Each row is a point on a tangle of strands that fork, close into loops and nearly touch. The rows are in no order.
Points whose rows are less than 99.8 apart are linked; no others are. Some points are linked to none.
Q561: [ -3 -17  18   1   4   3  14  -8 -11 -21   6  49  19  15  -6  27  11  29
  -2  11  19 -11  23  21  -3   1  -5 -30 -19 -23 -18  25  -3   2  -5 -22
  16  -7   8 -11  -3 -23   2  14 -17  37   8  13   6  -5 -17   7 -15  13
 -15  16   5   4  27  13 -10 -25   2   2 -20 -17   6  21 -14  -7  10  38]
Q371: [ -4  -1 -14  22  -6 -21   7  10   2   1 -12 -31   0 -18  15 -17  -4   4
   1   0 -36  26  -5  11   0  -5   9  10  -1   6  16 -21  12   9  -8  25
  -9 -10  -1 -11  18  15 -16 -17   5  -8 -10  -7  13  -5  14   2  17 -12
  18 -26 -11  -1  -7  -6   1 -16 -15  13  16   8   1 -35  20  23   6 -22]
Q984: [ 13  -4   8  25   7   0 -12  26  16  -2  -7  -8   0  -6  25  11  16   5
 -10  13  -8  25  -3  30 -15   3  -4 -18  -5   0  -8 -10 -21  16  10  10
  -1 -10  21   0  27 -19 -24  35   1 -17  -6 -11   5  13   4  -7   3 -21
 -14   5 -14  19  29  15  -6 -10  -8 -13 -13 -22  11  -6   2   1 -16   6]
Q141: [ -3  19 -23 -25 -13   2  12 -17 -14   3  -5   3 -16   0 -32 -22  11 -10
  23   3  19 -26   4  -4  18  -1  15  22  -1  32  23  -3  20 -10  13 -14
 -23   4  11  -8 -38   1  28  -3  10  23  29  -2   0 -14  28   5 -24  14
 -14   6  -6 -24   2  11  -3  11  29  29   9  18  20  10  -6  -1  -8  -2]
Q527: [ 12  18 -17 -31   4   0   3   9 -12  27   3  -1 -11 -17 -15 -12  15  -6
  21  17  22 -14  -1   1  10   0   0  17  -2  29  28   9  17  -4   4  13
 -12   9  15  11 -43   0  27   3  11  16  14  -7  -5 -16  33  17 -32  12
  -4   8   2 -21  10  22  -7  12  43  13   4   5  11  21 -10  -5  -5 -10]
Q15: [  4 -33  -1  25  19  -6   1 -13   8 -20  30   8  39   1  25  36  11  26
 -14  26  15  -1  13  -7 -17   9 -14 -20 -27 -37 -18  49 -26  14  -1   6
   1 -13   0  -6  37 -32  -1   9 -16   5 -23 -15  -9  13   8   9  15  -6
 -19 -11 -30  12  17  12   6  -9 -29  -2  -7 -27 -21   4   0 -14   7  10]
Q823: [  6  -4 -22  28  10 -13  -3  20  -2  -9  -4 -48   7 -10  29  -6  -5  10
   6  19 -18  24  -8   8 -10   0   1  20  -5 -11  14  -7 -11  10  -6  43
 -10  -3   9   1  47   8 -21 -15  24 -26 -17 -21   0   3  18   7  24 -19
   7 -27 -18  11   4  -2   2  -9 -38   2  13   6  -8 -28  17  19   4 -27]
Q956: [ -1   0   6 -12   3  17 -23  -4   2   9  22   6  -8  -7   0  -1   3  -4
   4  -2  13 -15   8 -18  -8  -8 -13   6  12   6  -7  20  -6 -12  -9  -7
  14  16  -9  19   9   1  11  -7   6  -2   2   7  -8 -10   0   6   6   4
   0  11   5   6  -9 -15  16  18   5  -4  -4   3  -5  -7  -6   1   0  -1]
Q624: [  0  11 -16   6   9 -23  -1  16  10  13  25  -5   8 -38   5 -16  -6  -1
  16   5  -7  15  22  -3 -23  -5  -7  14   9  39   8   6  21   3  18  17
   4  -4   6   8   7   1  -5   8  17  18   3   1   9 -13  20  23  -2  -1
  14  -4   4  28  -5  11  15  -8  27  26  21 -25  15 -34  18  20 -22 -13]
Q655: [-12   4  -6  -7 -13   3  14 -21 -21   0 -14  -9  -2  15 -10 -13 -16 -14
   6 -20 -13  -7  -6   2  15  -8  13  -2   9 -11  13 -36  14 -18  -8   1
 -17  -8  -6 -17 -21  13   0 -25 -12   3   4   7  15   6  -8  -8   5 -11
  12  -8 -12 -20 -13  -9 -14   0 -18  15  12  18   0   0  -3  13   8 -11]
Q378: [ 12  20   9  19  -6  28 -29  10  11  -1  14  -5 -13   2  11  -1  18 -13
  11   1   1  -4 -13  10 -30  -8 -14  20  26  10 -21  12 -19  -5  14  -3
   0  19  12  18  23 -11 -12  16  15 -20   7  -8 -12   2  10 -24  20 -11
  -7   1   2  18  15   3  23  27   5 -25  -3   4  -1  -5 -10  -8 -38  -1]
Q299: [-19   2  14  -4  -5   2  -3 -33 -12 -21 -15  -4   5  33  -6   6 -20 -18
 -10 -33 -13  -4   7   2   7   1  14   7  12 -20 -19 -30 -11 -22 -13 -26
   3  11 -26  -9  -6  27   5 -26 -10  -8   8  15   7  10 -36 -32  16 -12
  20  -7   9 -26 -37 -34  -2   3 -47  -9  -4  30 -23   9 -11  -4   6  -8]
Q625: [ -1  12  -4 -23  -1  18   1   2  -7  32 -19 -17 -17   5  -3 -17  -5 -26
 -13  -9   4 -12 -37 -11  29   0   6   7  11 -14  26 -26   9   0 -32  17
 -11  11  -9   6 -31  16   4 -19  -7 -31 -14  -1 -25  10  -1   4 -10  12
   4   8  -8 -32 -14 -13 -26  34  12 -19  -4  26  -9  27   0  -4  31 -19]
Q437: [-16   7  -9 -31   9 -11  -5   3  10  15  44  16  -3 -24 -10 -12  -3   7
  18   7  34 -18  39 -29  -7   3  -7  12  -4  34   4  30   9 -14  14  -5
  13   7  -6   4 -14   0  28   1  11  31   5  16   0 -23  19  34 -15  17
   8   8  14  18 -17  -4  14  -4  39  23  15 -19  14  -9  -3   0   0   6]
Q255: [ 18   4  -7 -13   8  16  -4  16  -2  35 -23 -24 -16  -5   8  -2   3 -10
  -9   3   6  -8 -43 -11  21   8   5  13   7 -15  37  -7   2  14 -42  31
 -13  14  -1  18 -21  17  -1  -5  -2 -41 -21  -9 -32   2  19  10 -11   8
  -6  11 -19 -25 -10   0 -21  44  17 -28  -4  20 -15  22   1  -1  28 -22]
Q816: [  3   5   3   6   3 -17  -3  20  17  14   6   1  -5 -34  10  -8   5  -5
  -2   2 -15  26   9  14 -13 -10  -2  -3   6  30  -2  -7  17   9   9   4
  13  -8   5   2   8  -3  -8  21  -1   7   2   3  15  -2   6  11  -5  -6
   8   6   7  25   4  12  11 -15  28  14   4 -28  17 -28  16  13 -21  -5]
Q35: [ -5 -31  15  -7  34 -23  13   9  -3 -14   7  14  35 -18  -8   1  -2  36
 -30  11   5   0  30 -15   6  19 -20 -29 -33 -33 -16  38  -4  17  -5   3
  48  -2 -36   5  -4 -13  -4  -9 -26  18 -31  16  16 -20 -15  27 -18  19
   0  -2  16  12   0  -9   0 -22   6   3 -15 -28 -14  -9  -8   9  48  12]
Q124: [-14   1  -2 -18  -2 -12   0 -15   5  -3  26  27   2  -6 -11  -5  -7  13
  24   6  30 -12  33 -17  -8  -5   1   6 -10  32  -5  22  11 -12  14 -20
   4  -4   1  -8  -6  -7  22  -2   0  36  21  19  12 -21  11  18  -5   8
   4   8   7  15  -6  -3  13 -17  19  34  17 -12  18 -17  -1   0  -5  16]
Q41: [  0   5  11   5  13   6 -37  20  22   2  20  -3  -5 -18  16   4   4 -10
 -18   0 -27  24  -8   5 -23   4 -19   7   7  -1 -28   2 -22  10  -8  -2
  21  14 -14  24  29   8 -12  12   8 -35 -18   0  -9   4 -18   1  14  -5
   8  12   8  22  -3 -21  13   8  -5 -23  -9 -13 -17 -27   5  -1 -13 -11]
Q492: [ -7 -25  -3  -9   0 -15  29 -27 -13 -25  15  35  25  12  -8  22 -13  33
  20  15  36 -15  36 -10   7  -2  -2  -4 -30  -8   4  29  15 -16   2 -22
  -6 -17  -1 -20   0 -18  15 -14 -22  53  21   9  11 -21   4  19   0   3
  -7   3  -9   3   7  11   3 -30   1  38   9 -12   8  10  -6  -4  19  25]
Q698: [  6 -15  12  13  10   8 -19  20   5   1   0  -2   2  -2  18  17  12   9
 -17  13  -5  10 -11  18  -6   3 -11 -13  -5 -19  -4   7 -21  15  -6  17
   9   1  10   9  24 -12 -20  25  -4 -23 -23  -4  -7   9   4   5  -2 -10
 -16   7 -18  14  13   1  -7   3 -10 -20  -8 -19  -6  -4  -3  -6   5  -3]
Q869: [ -1  20 -13 -42   9 -11   2  15  -6  26  31   5  -8 -33 -11 -13   8   3
  14  18  33 -20  18 -12   9   5  -8   9   0  30  24  15  18  -6   6  13
   7   7   2   7 -36   3  35  -1  10  32   5   9  -7 -23  33  29 -21  23
   4  12   4   2 -13   9  -2   8  53  16  15  -4   5  10  -6  -6   9  -9]
Q312: [ 12  -2 -27  32   3  -9  -2  27  10  -1  -4 -46  -3 -10  22  -4  -4   9
   4  19 -12  27 -13  10 -17  -1  -2  10  -6   7  11 -14  -3  17  13  37
 -20  -8  27   6  41  -1 -22   1  29 -17 -12 -24   5  18  17  -3  16 -32
   1 -21 -14  19  20  16   1  -6 -25   4   9  -8   6 -27  17  16 -20 -18]
Q481: [ -5   9  10   4   3 -13 -23  22  29  20   2  -4 -20 -21  16  -8   0 -17
 -24 -16 -47  34 -13   6  -7   1  -1   1   7   8 -18 -17  -4   7 -10  -1
  13   8 -17  13  17  19 -16   4   4 -36 -15   1  -1  13 -23  -2   4   2
  26  -3  18  13 -17 -18   7  -1   6 -20   2   0  -8 -31  14  -2 -14 -18]
Q183: [ -5 -26  13  -9  28 -17  10  24  -1  -7  -1   7  14 -32  -2  -2   4  34
 -23  19  -2   5  13  -3  14  10 -10 -23 -32 -27   8  18   1  22  -5  20
  36  -2 -12  -2  -1  -9 -11   4 -22  10 -44  14   3  -5   3  39 -17  14
  -6   6   2  16   1   1 -12 -21  10   7  -5 -35  -9  -6   4   7  46  -5]
Q653: [  4 -30   6   2  20  -6  16  14 -10  -3  -8   1  15 -14   4   9   5  29
 -11  22   8  -6   2   6  11   7  -6 -21 -28 -30  24  20  -4  19 -12  26
  18  -8   4  -8   9 -16 -14   7 -11   1 -39  -4   0  -3  16  29 -11   5
 -20   3 -26   9  13  12 -12 -15  -5   5  -2 -26  -7   6   0   6  40  -4]
Q896: [ -1  24   5  40   0 -15 -14 -11  17 -40  16  20  16   7  17   6  -1 -10
  11   2  -4  20   6   6 -37  -8  -5   0  10  24 -39  -1  -5  -6  14 -35
   3 -10  12 -12  20  -6   0   4  -9  20  13   9  10   9  -3 -29  32 -16
   4   3  23  25  11   6  22 -26  -8   8   1  -7  10 -23   4   5 -49  27]
Q912: [  3 -15   7 -29  12  26 -16 -11  -4  12  15  -2  -8   0 -11  -3   0  -2
 -13  -8  26 -24  -3 -36   8   3 -15   3  10  -9 -10  21 -12  -9 -16 -12
  26  19 -18  29  -8   8  34 -16   2 -11   7   2 -15 -16  -8   8  -5  19
  -4  17   8  -6 -18 -22   7  27   2 -19 -13  18 -13  13 -14  -8  35   0]
Q689: [ -7  -4   6 -28   7   3   6  -1 -15  10   7  12  -6 -16 -17  -7   5   5
 -12  -3  13 -16   3  -4  27   0  -5 -14  -9  -8  13  -3   9  -4 -10  -4
  16  11  -9  -1 -28   4  18  -9 -13  11  -6  17  -3  -9  -9  12 -19  21
   1  18   7  -7  -2  -1 -11   2  26   8 -12   0   3  12  -9  -3  34   7]
Q849: [-14  -5  -2 -43  10  -8   2 -36  -6  -9  -8 -20   7   7 -25 -25 -16  -3
 -20 -34  15 -19  19 -38  30  24   5  -1   5  -6 -23   0 -12  -5  -4 -27
  34   6 -40   9 -19  25  43 -37  -7  -7  10  19   4 -19 -27 -11   0  21
  15   3  14 -23 -51 -37  18  16   4  -5   4  20 -10  13  -2   3  51  -1]
Q137: [ -1 -14  20  17   1   0  18 -17 -15 -30  -6  45  20  25   0  30   7  23
 -10  -3   3  -9  17  27   5   1   9 -33  -4 -28 -16   2  -7  -3 -13 -19
   8 -18  13 -26  -3 -15  -1  10 -28  23   9  10   4   3 -27 -12  -8  -1
 -13  13   8  -6  25  15 -19 -29 -15   1 -24  -4   6  12  -9  -9   5  31]
Q867: [-17  -4  15  -5  -9   1   4 -12 -14   2 -26 -14  -5  25   2  -3 -29 -15
 -18 -33 -25   5 -14  -9  18  11  11  -4   9 -26   5 -36  -4 -10 -24   5
  -3   5 -35  -8 -10  30 -14 -28  -8 -24 -16  14  -1   7 -36 -18   9  -3
  27 -14   7 -28 -27 -40 -15   4 -45 -18  -1  31 -20   9   0   4  32 -22]
Q457: [ 14 -10 -21  13 -16   7  22 -22 -20 -17 -16   4   7  23 -14   9  -1  10
  19   6  12 -14  -6  13   0  -7   8  -2   2   1  17  -7  16  -6  10  -3
 -40 -10  29 -15 -12 -19   6  -1   6  24  28  -8   5  -1  11 -14  -6  -4
 -15  -4  -4 -10  32  34  -8  -6 -13  16   1  10  18  14  -9  -2 -19  16]
Q840: [ -7  18   6  25  -5 -25  -5   6  27  -6  -9  10  -5 -10  16  -1   1 -17
 -10 -16 -47  45  -2  24 -25 -10   6 -17  13  22 -37 -27   0   3   7 -30
  16 -10 -11  -3  15   7 -16  20  -8  -2  -4   5  28  16 -26 -18  15 -18
  15  -1  31  21   4  -2   6 -33   1   4  -6 -17   4 -30  20   6 -39  11]
Q413: [ -5  -3  20   8  -1 -19 -11  23  23  14 -25  -5 -17   0  19   1  -6  -7
 -35 -16 -44  31 -22   8   9   8   7 -14 -12 -12  -6 -27 -17  10 -16  11
  18  -2  -9  -3  20  16 -29  11  -3 -47 -27   1  -7  25 -23   0  -6   0
   8  -2  13   9 -11 -13 -19 -14 -14 -29 -10   2 -10 -21   8  -7  -5 -15]
Q389: [ 11 -13   7   5   8  12 -10  18   4  20 -23 -22 -12   0  16  12  -4   1
 -18   3  -9   6 -38  -8  18   7   1   2  -8 -26  20 -12 -21  13 -37  33
   1   9  -3  15   8  15 -16   0   1 -53 -31  -9 -24   9  12  10  -1   2
 -13   8 -19  -1 -10  -9 -18  26 -14 -33  -3  14 -15   4   5  -1  31 -21]
Q179: [  2 -16   5   6   4  -3   7   7   9  -2  23  21  29  -9   1  22  22  24
   7  21  15   4  23  18 -29   1 -10 -29 -25  -8  -9  36   0  23  22  -1
   0 -17   5  -9  14 -35  -8  36  -4  31  -4  -2   9  -3  17  21 -12   7
 -20   6 -19  21  30  24   1 -22  17  12  -5 -48  11  11   2  -5 -10  20]
Q871: [ 10  12 -22  10  -9 -11  12  13   6  22 -11 -32 -11 -22   5 -20  -7 -11
   1   3 -26  14 -12  -3   3  -6  13  19   8  17  25 -22  22   5  -9  33
 -13  -2  11   6  -3  25  -9 -14  16  -6  -7 -11   8   0  13   1   6  -6
  20 -19  -8  -9 -10   3  -3   8  12  12  16  10   6 -31  20  19  -8 -31]
Q705: [  6  10  -4   8 -15  25  -5 -21 -12 -14  -7   8 -13  29 -13  -4  13 -11
  17 -11  11 -23 -12   9   1 -12   8  20  14   7  -5  -6  -8 -20   6 -16
 -19  12  14  -7   1 -12   8  -7   6  -1  30  -2 -10   4  10 -24  10  -4
 -12  -1  -8  -8   9   8   9  20 -12  -9  -3  32   2   8 -17 -12 -20   8]
Q44: [ 15  -1 -10  40   8 -13  -3  23  17  -8  -9 -27   4  -7  29   9  -2   3
  -5  15  -9  40   3  22 -26   2  -4 -10  -8   2  -8 -22 -15  12  15  14
 -13 -15  22  -5  39 -16 -24  21   8 -14  -7 -18  14  25   6 -12  17 -32
  -7 -10 -10  27  34  19   0 -19 -18  -3  -8 -18  16 -23  10   7 -23   0]
Q727: [  9   2 -10  10  -1   4 -12   1  -1   8  17 -15   2  -6  -1  -3  -5  -3
  14   3  -2  -6   2 -12 -14 -11  -8  11  13   5   6  13   5  -6  -5  13
 -10   6   7  14  16   0  -2 -12  16   0   5   3  -5 -11  16   1  12  -7
   3  -5 -10   9  -5   0  17  14  -1   5  11   2   1 -22  -1  11  -7 -16]
Q770: [ 22  16   0  25 -13  31 -18  17   4   7 -12  -9 -19   3   2   4  23  -6
  23  -4  -1  -2 -24  17 -12  -8  -5  15  17  17  -4   6 -16  -4  30   6
 -14  12  28  18   4 -16  -9  19  20 -15  13 -25  -7  -1  15 -31   1 -14
  -9 -10   0   1  31  31  14  25   9 -23  -7   7  10  16 -12  -9 -43   4]
Q56: [  9   0 -25  -1   2  -8  11  11   1  17  28 -13  15 -28  -5  -4   1  14
  14  20  11  -6  19 -13 -24  -2 -10  12  -3  22  27  34  18  11  21  32
 -18  -2  15  11   1  -6   0   8  28  20  -5 -10   1 -13  30  27 -12   7
  -9  -7 -14  14   1  17   7  -1  20  28  17 -23   3 -10  11   6 -13 -15]
Q581: [  6  15  14   7   3  28 -42  28  21   9  21  -4 -16 -14  20   0  17 -16
  -4   1 -12  12 -15   9 -28  -3 -19  20  22   7 -26  15 -26   1   7   0
  11  21  -4  27  26   1 -15  23  15 -42  -9 -17 -17   4  -2 -12  16  -7
  -4  12   5  18   8  -8  17  30   8 -35  -4  -3 -14  -8  -2  -5 -33  -7]
Q747: [-13 -23   8  -7   3 -15  28 -25  -9 -34   8  56  28  18 -13  25  -7  28
  11  13  31 -12  38   6   3   0   7 -19 -35 -11 -16  20   8  -3   1 -37
   9 -20   1 -22  -5 -16  17  -2 -24  56  23  16  13 -10 -12  10  -9   7
  -9  15   7   4  11  10  -1 -37   2  29  -6 -18  15   8  -3  -4   6  42]
Q521: [ -3  -7  12  36   1   1  12 -30  -7 -43  -1  36  25  30   7  36  -3  10
   0   4   8 -10  20  20  -8  -7   8 -15  -3 -18 -18  -9  -8 -19  -5 -23
 -11 -22  21 -29   4 -13   4   1 -28  27  23   4   3   9 -17 -33  14  -8
 -12  -1   9  -1  18  19  -7 -31 -24   8 -14   8  10   7  -5 -13 -17  34]
Q968: [  4  19 -38 -20 -19   8  10 -17 -11 -10  -4   3 -13  12 -43 -18   6  -2
  37  10  28 -32  -4 -26  10  -1  10  43  -1  41  33  10  23  -6  26 -17
 -50  10  27  -4 -31  -2  28  -1  31  30  37  -6  -7 -19  34   6 -21   9
 -24  -1  -1 -28  12   9  10  15  14  26  15  24  18  10  -5 -10 -16   1]
Q163: [ -5  26  -2  37  -4 -28 -12  -6  22 -30   6   5  10  -3  20   7   2 -21
   3 -12 -38  37  -1  16 -34  -4   2  -8  15  24 -45 -19  -2  -2  11 -38
   7 -12  -5 -12  17  11 -12   8  -7   8   1   8  24  16 -18 -33  31 -25
  15  -5  33  22   3  -2  19 -31 -14   5   0 -11   3 -27  16  10 -46  17]
Q87: [ 18  17  -7  14 -23  33  -8  -5  -7   4 -30   3 -22  20 -15  -7  19 -18
  28 -22  -3 -18 -34  21   7 -10  11  21  16  12  -3  -8 -12 -18  26  -3
 -20   8  27   1 -20 -18  -3   6  16 -10  18 -24  -8   9  13 -34  -6 -12
 -12 -12  -3 -14  27  26  -2  29   4 -22 -10  26  13  27 -11 -10 -35  10]
Q205: [ -8 -14  15  -5   3   0   5  -1   6 -13  27  46  25   6  -7  28  21  24
   4  22  29  -6  26  11 -23   1 -13 -27 -28 -13 -25  49  -6   9  10 -23
  23  -9  -5  -1   7 -29  -1  30 -12  42  -2   7  11  -6  -3  22 -11  18
 -19  12   4  16  23  13   0 -19  14   4 -16 -38   3  21 -10 -11  -9  40]
Q835: [-11 -17   5 -22   8  -4  -6 -32  -6  -5  -4 -23  16   5  -1  -9 -19  -4
 -26 -36   5  -7   9 -30  10  17  -1  -2   6  -9 -25   1 -16  -6 -22 -15
  33  13 -38  12  -4  24  20 -43  -1 -11   8  14   1 -17 -28 -13  11   9
  22 -12  16 -18 -43 -38  16  17 -20 -16  -6  31 -22   3  -2   5  41  -3]
Q426: [-17  20  23 -29 -13  18   3   5  -9  20 -29   4 -41  20 -22 -26  -8 -42
  -1 -20  -8  -8 -15   5  37  -6  16  24  24   3   8 -41   5 -14   8 -15
  -3  12  -8  -6 -44  20  -8   1 -10 -20  15 -10  -7  17 -29 -12  -7   4
  12   6   6 -23 -19 -16 -23  25   6 -10   0  30  -5  35 -11  -2   1  -3]
Q634: [  2 -11 -12   4  -3 -12  19 -23  -9 -18  19  15  21  12  -3  15 -18  22
  25  12  26 -13  23  -9  -9  -7  -2   4 -14   6   8  26  11 -13   5  -5
 -14 -13   7 -10   6 -15   8 -14  -5  37  23   5   7 -18  12   9   7   1
  -2  -5 -10   8   4  11  10 -18  -4  33  15  -8   8  -7  -6   1  -1  12]
Q325: [  2  20  12   8 -24  21  -5  -3   3  13  -9  -7 -23  18   1  -7   2 -27
  -4 -20 -26   5 -21   7   0 -15   9   6  21  -2  -7 -27  -4 -14  -8  -1
  -9   8  -1  -1   4   6 -14   0   4 -28   5   2  -3  13 -11 -24  13 -11
   7  -6   4  -5  -7  -8  -6  15  -8 -20  -4  22   0  -4  -5  -5 -17 -10]
Q259: [ -5  20  12  12 -12 -11  -3  16  26   9 -11  13 -20 -19  16  -7   8 -16
  -6 -14 -26  31  -1  23 -18 -21   8  -6  15  32 -21 -22   6   6  14 -17
  17  -1  -2  -1   6  -6 -14  30  -6  -1   6  -3  20  10 -13 -11   4  -9
  11   6  25  19   9   8   4 -15  27   0 -10 -23  13 -21  15   0 -41  11]
Q329: [  5 -13  -9   7   4   4  -7  -3  -8   4   8 -25   5 -14  13  -3 -12   3
   4   2  -5  -3  -3 -26   4  -2  -7  10  10 -12  10  11   0  -1 -20  22
  -4   4 -12   8  14   8   1 -34   6  -6  -8  -2 -12 -22  12   9  17  -3
   8 -15 -16  -7 -18 -16  13  15 -19  -2   8  14 -15 -13   5  18  30 -26]
Q672: [ -1 -16   1 -41  18  11   0 -22  -7  -1   4  -4   2   7 -28 -15  -3   5
 -24 -17  28 -29   9 -42  25  16 -10  -4  -1 -12 -18  16 -13  -7  -8 -26
  32   9 -27  21 -17  10  50 -25  -5  -5  10   7 -13 -20 -16   3 -11  24
  -3  18  12 -14 -29 -27  11  16   8 -11  -7  20  -6  15 -11  -6  55   6]
Q66: [  0  18   7  15 -24   9  -3   4   9  18 -15 -28 -23  14   9 -10 -13 -34
  -4 -18 -44  15 -27  -1  -1 -13   9   7  19  -2   3 -40   9 -12 -13   7
 -16   2 -12  -2   6  25 -19  -6  12 -34  -8  -2  -2  18  -4 -23  19 -14
  25 -18   1  -9 -19 -22  -2  15 -17 -21  11  27  -4 -17   3   7 -15 -30]
Q621: [ 20 -18 -15  19  -3  12  11 -24 -24 -24 -13   8  15  32  -9  22   3  19
  15  11  20 -21  -6  12  10   2  -5  -1   5 -18  18   9   8  -8  -5   0
 -50 -13  25  -8  -3 -24   3   3   4  15  19 -10 -13   4  15 -14  -2  -3
 -21  -6 -17 -15  41  36  -8   0 -23  -2 -11  16   8  29 -19 -11 -10  16]
Q232: [  5 -33  14  19  18   4   4 -12   2 -24  19  24  37  17  12  43   6  25
 -23  20  16 -11  13  -4  -7  13 -21 -26 -17 -47 -20  46 -22   6 -11  -6
  14  -7  -5   2  22 -28   0  11 -18  16 -18  -1 -11   4 -11   2   6  -1
 -24   1 -16   0  14   6  -1  -8 -26 -18 -19 -25 -21  15 -10 -16  15  17]
Q43: [ 14 -30   8   6  18   7  -5  21  -4   0 -10  -7  14  -2  11  20  19  21
 -14  21  11  -1 -10  21   6   9  -9 -27 -27 -26  24  17 -22  22  -6  27
  11  -5  10   1  15 -16 -19  35  -1 -22 -41 -13  -3  14  23  23 -15  -5
 -28   6 -34   6  17  18 -16   1  -8 -16  -7 -25  -9  17  -4 -13  18   3]
Q888: [-25  10  21 -28  -1   1  26 -30 -17 -16 -22  34 -10  20 -44 -14   2  -7
  -6 -23  10 -26  24   6  29  13  18  -5   4 -13  -8 -19  -1  -6  13 -45
  15  -1 -16 -16 -37   7  19  -3 -26  14   6  18  16   0 -39  -2 -19  13
  -7  22   9 -21 -19 -14  -4 -11   2  19  -9  10  -1  14 -12  -3  16  22]
Q939: [  2   6 -35  -6 -23   0  12 -13  -9 -18   8  10   1  17 -30   0   0  12
  44  16  36 -19   4 -22 -10  -5  10  30  -7  43  16  10  26  -8  38 -10
 -42   4  36 -11 -12 -13  20   5  31  35  45  -6   3 -20  26   1 -10   3
 -15  -8   6  -3  19  13  13  -2   0  29  18   1  29   1  -3 -17 -32  16]
Q866: [-19   3   4 -10  -7  -4  12  -4 -17   9 -31 -26  -6   8   2 -17 -29  -8
 -12 -21 -25   0 -23 -16  31  13  11  -4   4 -26  26 -37   5   1 -27  22
  -4  -2 -32 -13 -19  35 -12 -40 -11 -21 -28   9  -4   6 -18   1   8  11
  24 -18   1 -36 -30 -32 -23   1 -21  -8  10  26 -17  11  15  16  47 -26]
Q633: [ -8  16  10   4 -10 -12 -12  15  23  23  -7 -20 -23 -13  12 -17 -11 -28
 -12 -20 -51  32 -14   4  -2  -8   4   0  14  14  -4 -30  12  -2  -8   4
   0   5 -21   6   7  31 -16  -2   7 -32 -18   1   3  19 -15  -4  11  -2
  39 -16  17   1 -31 -25   5   5   0 -15  16  12  -8 -27  17   6 -13 -31]
Q585: [ 13   5   5  13   2  11 -10  23  15   5  15   1   7 -14   7   4  27   3
  21  16  13   9   9  17 -36  -5 -12  -3  -2  29  -9  26  -4  17  43   2
  -2  -8  17   7  15 -31  -4  44  15  14   9 -17  11  -5  22   2 -11  -4
 -15  -1   4  18  31  27  17  -5  30   1  -6 -38  18  10   2  -1 -50  10]
Q806: [-10  17  17 -19 -21  21  -3   0   0  20 -11   0 -37  12 -13 -23   2 -37
   5 -23 -12  -6 -14   9  15 -15  16  19  22  13   0 -31   3 -17   3  -8
   4  14  -5  -1 -21  11  -6  -2  -2 -20  10  -2   1  17 -14 -15   0   0
  10   0   7 -11 -16 -11  -9  21  10  -9  -1  25  -2  17  -7  -8 -13  -2]
Q883: [ 19   0 -32   3  -5   2  10  16  -5  14   6 -24   3 -20  -5  -2  -1   9
  16  25  11  -6  -5  -7 -14   1  -2  13   2  24  37  20  24  12  18  34
 -30   2  34  15  -9   0  -3   4  32  18   6 -17  -2  -6  31   8 -15  -7
 -12  -5  -7  -6  12  25   1   5  11  24  12 -16   6  -2  15   5 -17 -17]
Q214: [  5  -5  16  16  -4  -4  -9  18   8   9 -29 -11 -16  13  23  13  -4  -1
 -28 -11 -38  19 -32   6  12   7   9  -9 -11 -25   4 -25 -28   7 -25  22
   6  -1  -2  -4  28  15 -29   9   0 -56 -25   1 -18  23 -10  -5   4  -6
  -6   2  -3   2  -7 -15 -21   1 -31 -33 -10  13 -11  -9   4  -3  12 -20]
Q528: [  4 -25  -6  19  13  -7   4  -3   7  -8  32   7  41  -5  16  27  21  31
  -2  25  18   5  18   9 -29   8 -12 -26 -33 -21  -9  48 -14  27  17   8
  -5 -18   3  -5  34 -38  -6  28  -3  13 -16 -11  -1  13  20  19   1   1
 -23  -5 -34  21  28  24   5 -11  -7   7  -5 -37  -5   0   2 -12  -3  22]
Q51: [-24  14  -1 -36   0  -2   9  -9 -18  12 -26 -19 -20  13 -19 -26 -32 -23
 -10 -17 -11  -9 -10 -10  50   8   8   0   9 -16  15 -49  16  -8  -6  -2
  -3   1 -29  -4 -41  37   6 -32 -12 -13  -7   7  -2   9 -33  -3  -4  10
  25   3   1 -36 -32 -34 -20   7  -1   2  13  22  -8  27   1   7  39 -20]
Q78: [  8  -2 -23  -1 -15  -6  21 -11 -17 -11   7   9  12   8 -18   7 -12  18
  31  18  27 -14   8  -5 -10  -5   4   3  -9  19  23  19  26  -2  19   4
 -32  -9  24 -10  -6 -14   8  -4  17  38  31  -2   9 -14  22   6  -9   3
 -17  -2  -4   4  19  21   3 -13   5  36  15  -6  21   5  -6  -1 -15  13]
Q487: [ -4 -18  -3 -13   6   2 -10 -15 -10   1   9 -22   7 -10  11  -7 -18   5
 -11 -17   1  -3   1 -35  10   6  -2   0  12  -9  -6   9  -4  -5 -25   2
  14   9 -28   6   2  15  14 -42  -1  -3  -1   9  -6 -22 -13  -3  11   4
  21 -15   8 -10 -32 -29  15  14 -21  -6   0  23 -19  -3   7  15  44 -12]
Q640: [ -3  11  10  25  -6  -3  -1 -16   5 -32   4  32  13  17  11  13   1  -2
   9   0   4   5  11  14 -21  -8   5  -7   5   8 -29  -2  -7  -8   5 -28
   4 -10  16 -17  10 -10   5   6 -14  23  20  11  12   6  -8 -27  18 -11
   1   2  16  14  12   8   8 -25  -6   9  -4  -3  11 -11  -2  -1 -30  29]
Q258: [  1  20   5 -37  -9  -3  -1  27   5  39 -13  -6 -29  -8   2 -20   9 -25
 -11 -10  -4   9 -26  -3  27   4  12   3  15   0  20 -20  21  10 -16  16
  10  11  -3   6 -34  16   3  -4 -12 -22  -8   5 -11  11  -8   9 -16  16
  18  13  11 -17 -25   1 -21  25  37 -22  -1  11 -12  19  -1  -7  11 -11]
Q364: [-19  27   4 -45  -2   4   7  -3 -13  21 -21  -7 -34   9 -28 -33 -18 -35
  -7 -13   0 -12  -7  -5  51   3  13  13  18  -2  15 -49  20  -6   1 -13
   1   5 -19   1 -47  29   9 -13 -15 -10   6   3  -7  11 -25   1  -9  16
  19  15   5 -26 -34 -25 -17  20  20   2  10  20 -10  35  -1   1  20 -12]

A fork is a point with three links, a tip a point with one. Leave the first point through the second and follow the links. Name the first fork or tip that comes.
Q968, Q141 -> Q634
Q634, Q124 -> Q78
Q183, Q653 -> Q871
Q163, Q896 -> Q561
Q806, Q426 -> Q299
Q258, Q625 -> Q481
Q823, Q312 -> Q35
Q896, Q163 -> Q883
Q413, Q214 -> Q258

A piece is two or more points that can be reached from each other along the links. Count, over all rows, the pieces, the separate loops (a circle has one, a figure eight two, a Y none), the forks (points with three links) and the tips (points with one).
pieces -> 4
loops -> 2
forks -> 4
tips -> 8

A tip is a point with one link. Name the tips that can be reached along the links from each point below, in the order of the rows.
Q15 -> Q621, Q232, Q883
Q633 -> Q299, Q705, Q258
Q43 -> Q35, Q871

Name the points in between on the shortest way along the links from the first point to the second, in order.
Q214, Q426 -> Q413 > Q481 > Q633 > Q66 > Q325 > Q806
Q232, Q141 -> Q15 > Q528 > Q179 > Q205 > Q561 > Q747 > Q492 > Q634 > Q78 > Q939 > Q968
Q806, Q705 -> Q325 > Q66 > Q633 > Q481 > Q41 > Q581 > Q378 > Q770 > Q87
Q883, Q457 -> Q56 > Q624 > Q816 > Q259 > Q840 > Q163 > Q896 > Q640 > Q521 > Q137 > Q561 > Q747 > Q492 > Q634 > Q78
